Points on a hilly landscape, in no order, each with its height.
From any point a ball takes the steepest step (drop divided by distance) to one of its 2 nearest points. It stops when none of these is lower. Distance is the straight distance between rows; heights are no part of it.
rur: [ -7   9  -1  -3  12   1 -12   9   7   9  -1   3 -14  20  -3   3   6   1
 -12   0]  (h 50.6)
roga: [ 10 -11 -19  -3   0   5   6 -10   0   6  -4  21   8 -12   3   1 -13  12
   2   7]  (h 29.7)
lafe: [  1   1   6  14  -2  14   3  11  -7  -1 -11   7   3  11  -2  -3   8   8
  19  -7]  (h 11.8)
logez: [-5  2 -5 -5 13 -7 11 22  1  8 -5 14 -7  5 -4 16  5  1  5  8]  (h 42.2)
Rivug: [-11   0  -2  -5  10 -21   5  28   0  -6  -8  10 -11   1   1  18   2   1
  16   4]  (h 46.7)
modom: [  2  16  10   2   6  -3  -7   6  -8 -14   3 -21   0   4  -3  -4   7 -13
  -7   0]  (h 16.9)
Gat: [-20   6   0   4   7  -7  14  13   1  26   1   1  -2   6  -5   1   9  -7
  11   9]  (h 83.1)
vuko: [  5  19  -5  -2  16   1  -4   5  -2   6   0  -2 -12  10  -1  -6  14  -7
 -15   5]  (h 47.5)
gof: [  3  -1   8   3  -2   6 -16   0  -3  -4  -5   1   3   4 -10   6  -8  -5
  -4  -7]  (h 79.8)
gidi: [ -6 -10 -19  -4  -1   0  -3 -11   8  14  -9  20   2 -13  -1  11 -10   4
  -3  14]  (h 14.6)
Lipiz: [ -8  -4   5   2   0 -20   3  21   2   3  -8   9 -14  10   2  12   4  -8
  17  -9]  (h 51.2)
kameb: [ 19  13  12  14  -1  -9   0   3   2 -12   9 -17  -5  -6 -12  11   1 -13
 -12  -3]  (h 27.1)
Kive: [-21  -3  -3   1   3   7   4  -1  11  23  -5   0  -1   1   5 -10  11  13
   3  16]  (h 86.9)
dirun: [10 -8 -8 -7  1 12 -2 -1  0  0 -8 16 -1  2 -2  2 -5 10 -3  2]  (h 41.3)
dise: [ -7   2  15   3  -9  14 -20   5   9  -5  -5   2   2  13 -13  -9   3  23
   0  -8]  (h 31.1)
Keb: [ -1 -17   0   7  -8   0  -7  -5   3   8 -11  11 -11   9   4  -8  -3  -1
   5 -15]  (h 14.9)
Duf: [ -8 -15   9   3  -7   5  -1  -4   4  16   1   3   6   9   6 -11  -7  16
  25 -13]  (h 42.1)
vudu: [  6  13   3  16  13  -5  -8  15   3 -18   4 -10   5   2  -9  20 -16   4
 -12   7]  (h 27.6)
biv: [  6  -4   2   8  -7   1  11  -8 -13 -16  -4  -9  11 -13   6  -4   3  -3
  21  -6]  (h 39.2)
Nopi: [ -2  -5  -8 -12  -1 -14  -5   5   9   7   0   9 -12   4   3  24  -7 -10
 -13   3]  (h 56.8)
geril: [ -2   9  -4   7   6  -3  -7  13   1 -11   1   8   8   5  -8  31 -19  -3
  -8   1]  (h 32.5)
Fen: [-11 -18   5  -2   6  -3   7 -14   5  28  10  -9   0 -10  16  -5  -1   7
  10  12]  (h 61.7)
Pote: [  5 -13   8  21 -10  -3 -16  -6  -3  -5 -13   2 -10  -3   2 -10   3  -8
   3 -15]  (h 27.2)
Div: [ 17  -1  -5  13  12 -13  23   9 -11   0   2   3   1 -10   8   3  -1  -9
  14  -2]  (h 57.1)
Kevov: [ -8  -1  21  10  -3  -9 -16  11   8  -2   2 -12 -12  11  -9   6   3  -5
  -7  -7]  (h 57.7)
kud: [ 14  -6   0  11  14  -9  16  -7 -12   7  12  -7   4 -13  22   1   1  -5
  19  -4]  (h 63.2)
roviv: [-18   7  -3  12   9   1  13   4  12  31   2  -1  -2   6   6  -8  15   8
  11   5]  (h 85.0)
vel: [  2   1 -15  -1  10   5   4   5  -4   5  -4  11   1  -5  -1   8   0   0
  -8  14]  (h 47.8)
tekin: [ -6  -8 -17  -3  -7 -14   8   3   8   7   0  18  -1  -4   8  25 -15  -6
  -4   6]  (h 60.5)
bopu: [-10 -14   2  -1   6   0  -3 -14   0  26   6   2   4  -3  12  -3  -6  12
  24   1]  (h 54.4)
bufe: [ 12   8  -2   4  -6  -7  -2 -14   5 -24  12  -7   8  -9   8  -2 -19  -2
 -22   2]  (h 40.2)
pibe: [ -4   4  -6 -14  12  -5  -6   8  10   9   0   5 -13  11  -2  19   0   2
 -17  10]  (h 53.5)
gomo: [ 19   6  14  21  -4  -5 -12   0  -1  -3   1  -7 -13   1 -14  12   3 -15
  -6 -12]  (h 32.6)
nuzu: [  0   4   7  -9 -10  14  -6   0   6   8   2   3   1  14  -6 -21   2   8
  -6  -9]  (h 63.8)
ralir: [ -2 -12  22  -2  -9  -1 -13   1  11  -2   7 -16  -4   5  -7   8  -9  -3
 -14  -1]  (h 60.2)
Nom: [  7  -7  -2  -5   7 -12  25   4  -2  -3   9 -13  -6 -14  16 -13  12  -3
  -2  10]  (h 56.4)
Norar: [-13  -4  -4  -7   9  10   0   6   1   4  -4   0  -2   0   6 -13  11  16
  -4  21]  (h 85.9)
Moza: [  3  -5 -19  -1  -1  -3   1 -10   7   8   3  18   0 -12   4   8 -17  -4
 -21  11]  (h 25.9)
puno: [-10   6  -4   1  -8  15  -1   6   0  14   0   6   8  13  -5 -20   5   6
   9 -10]  (h 67.6)
nosup: [ -2 -16   3   8  15  -9   9  -3  -5  18   9  -6  -3  -7  21  -3   2   1
  15   5]  (h 66.4)
guda: [ 13   1 -11   3  -1  -4   4  -5   2 -12   7  10   3  -9  11   2 -14  -2
 -21   5]  (h 33.9)
vesud: [  4   8  12   6   3  12 -20   2   4 -12  -4 -11  -5  12  -7  -6   5  17
  -5   0]  (h 36.2)
nel: [  6   9  -8 -12  -2  -2   3 -14  -1 -18  11 -14   4  -9   4  -3  -5  -7
 -17   1]  (h 45.5)
Duk: [-12  -2  10  13  -2 -16 -16  15   4  -5  -9   3 -15  12  -2  10   5  -8
   4 -13]  (h 55.4)
zoz: [-10 -11   9   1 -12   4  -9   1  -4   4  -8   5   6   6  -9   4 -10  -6
  11  -9]  (h 77.6)
beva: [-4 -8  0 -5 -5  7  6 -1 -7 13  0  3  8  0 -3 -4 -6 -7  8  1]  (h 74.7)
fet: [ 14 -10   3 -14  -7  12   0  -6   3  -8  -7   9   3  -3   0 -13   2  21
   0   3]  (h 49.7)
Lala: [ -3  12  -3 -27  -4   0  -5 -20  -4 -15   5  -8   9  -5 -10 -13   2   0
  -4  -3]  (h 64.3)
pog: [ -3  11  -8 -26 -11  -1   2 -22  -4   3   3   4  14  -5 -14 -17   9   2
   4   2]  (h 68.0)
pilo: [  5  -5  -1  -2 -11   3   1  -4  -5  -9   6  -2  16 -13  -1  -3 -15 -10
  -8   0]  (h 50.5)
Mirob: [ -2  -5   6  -7   9 -13  19  13   2  11   9  -8 -10  -9   3 -13  10  -9
 -11  15]  (h 59.0)
vedag: [-6  2 -4  0  6 -1 -2 18 -3 -3 -7 13  1  7 -6 25 -4 -3  1  0]  (h 37.4)
rer: [  2  14   1  -1  -2   2  -6 -13  -5 -22  -5 -11  -8   3  -1  -8  12  -8
  -1 -15]  (h 30.8)
rela: [-17 -12   4 -10   9   6  -4  16   2  -7  -1  -3   1   3   3   2   1  14
  -7  16]  (h 84.5)
Bele: [ 17  -1   6  23  -6  -3 -19 -10  -6 -14  -7  -5 -10 -11  -5   5   4 -10
  -3 -10]  (h 34.3)
tati: [ -5   3  -4   5   0   8   8 -12   2  37   2   7   4   5   2  -4   1  -1
  20  -3]  (h 77.3)
zemif: [ -3   4  -4 -16  -8  10   6  -9  -6   7   2  -2   9  -4  -2 -18   6  -1
   6   7]  (h 71.3)
tedo: [ 14  11  -1  -6  -4   8  10  -5  -4 -14  -4  -1  -7   4   1  -5  15  -3
   1  -9]  (h 37.3)
Pab: [ -6  16  -9  -2   2   0   4  -5 -11   6   1  -7   2  -6  -1  -8  13 -23
  -4   7]  (h 52.6)
Vikuf: [-10 -17   3   4 -17  -3  -3  -3  12  15  -4   9  -6  15   8  -5  -6   9
  18 -21]  (h 29.8)
galim: [  6  -3   2  10  -2   9   1  -3 -14  -7 -10   3  12  -3   0  -5  -1   7
  29  -7]  (h 27.8)
mitas: [-9 -2  1  1  3 -1 17  1  3 33  5  5 -1  7  2 11  1 -5 18  3]  (h 80.9)
foni: [  3  -3   4   1   1   5 -12   4   3 -12   2  -4   8  -2  -4  10 -15   6
 -14   4]  (h 81.5)
Nal: [ 12  -5  10 -17 -17   4   3 -17   6 -18  -1  -2   0  -6  -5 -16  10  17
   1  -5]  (h 55.9)
sulut: [  3  10  -8  -3  -3  -2  18  -6   1 -33   9  -6   4 -11   8   3   0   0
 -14  -1]  (h 49.8)
Vuk: [ 12  -4  -8  -1   4  -8  23   1  -1 -22   4  -4  -3 -12  16  -4   8   3
  -7   5]  (h 53.2)
Beli: [-12   8  -5   8  -5  11   8  -1  -1  27   8  -3  12   8   2 -21   3   5
  20 -10]  (h 72.0)
Zokab: [ -2  16 -13 -11   3  -4  10 -14  -7  -9   7 -13  -2 -10   1  -1   9 -21
 -12   1]  (h 49.6)
muta: [ -6  -9 -13   2  -5   0  11   2  -2  10   4  14  14  -6   1  15 -20  -4
   3   6]  (h 64.2)
begem: [  7   2  14 -15 -14  14   2  -6   3  -7   3  -8   3   4  -4 -16   7   7
  -6  -4]  (h 60.1)
vab: [  6  12  -5 -16   1  -4 -19 -22  -5  -3   3 -11   4  -3  -8 -12  -8  -9
  -8  -1]  (h 60.0)
selu: [ 18  16 -11  -5   8   4  10   0  -5  -1  -5   6 -12   6   1  -1  16  -8
  -9  -1]  (h 43.3)
Vivi: [  4  -4   7 -11  -8   2 -14 -10  -4  -3   3  -6   8  -5  -7 -12  -8  -5
  -8  -2]  (h 55.3)
vin: [ 10  -2   2   8 -11   2   1  -4  -5 -23  -1  -6   8 -15   0   1  -2  -2
  -2  -2]  (h 45.9)
kuni: [ 11  16   4   3   0  -5  -1 -10  -1 -25   5 -23  -3  -3  -5   6   4 -10
  -7  -9]  (h 24.0)
vuma: [ -1  12   8   7  16   2 -16  14  -7 -14  -3 -14   3   7  -8   8  -1   0
  -4   5]  (h 22.6)
Tun: [-13   3   5   9  -5  14 -11  15   5  -1  -9  10   0  20  -8  -2   6  14
   9 -14]  (h 23.9)
vib: [-11 -16   7  -6  -1   6 -14   8   6 -17  -4   0   7  -5  -1   9 -10  20
  -6   9]  (h 83.2)
Bisi: [  4 -11  -5   7   9 -10  10  10  -5   1  -2   6  -3  -5   4   6  -3  -8
  -2   3]  (h 52.2)

For each start below, name the point where the ball stops.
Lipiz: modom
vib: lafe
Kive: gidi
Lala: lafe
kud: gidi
nuzu: gidi
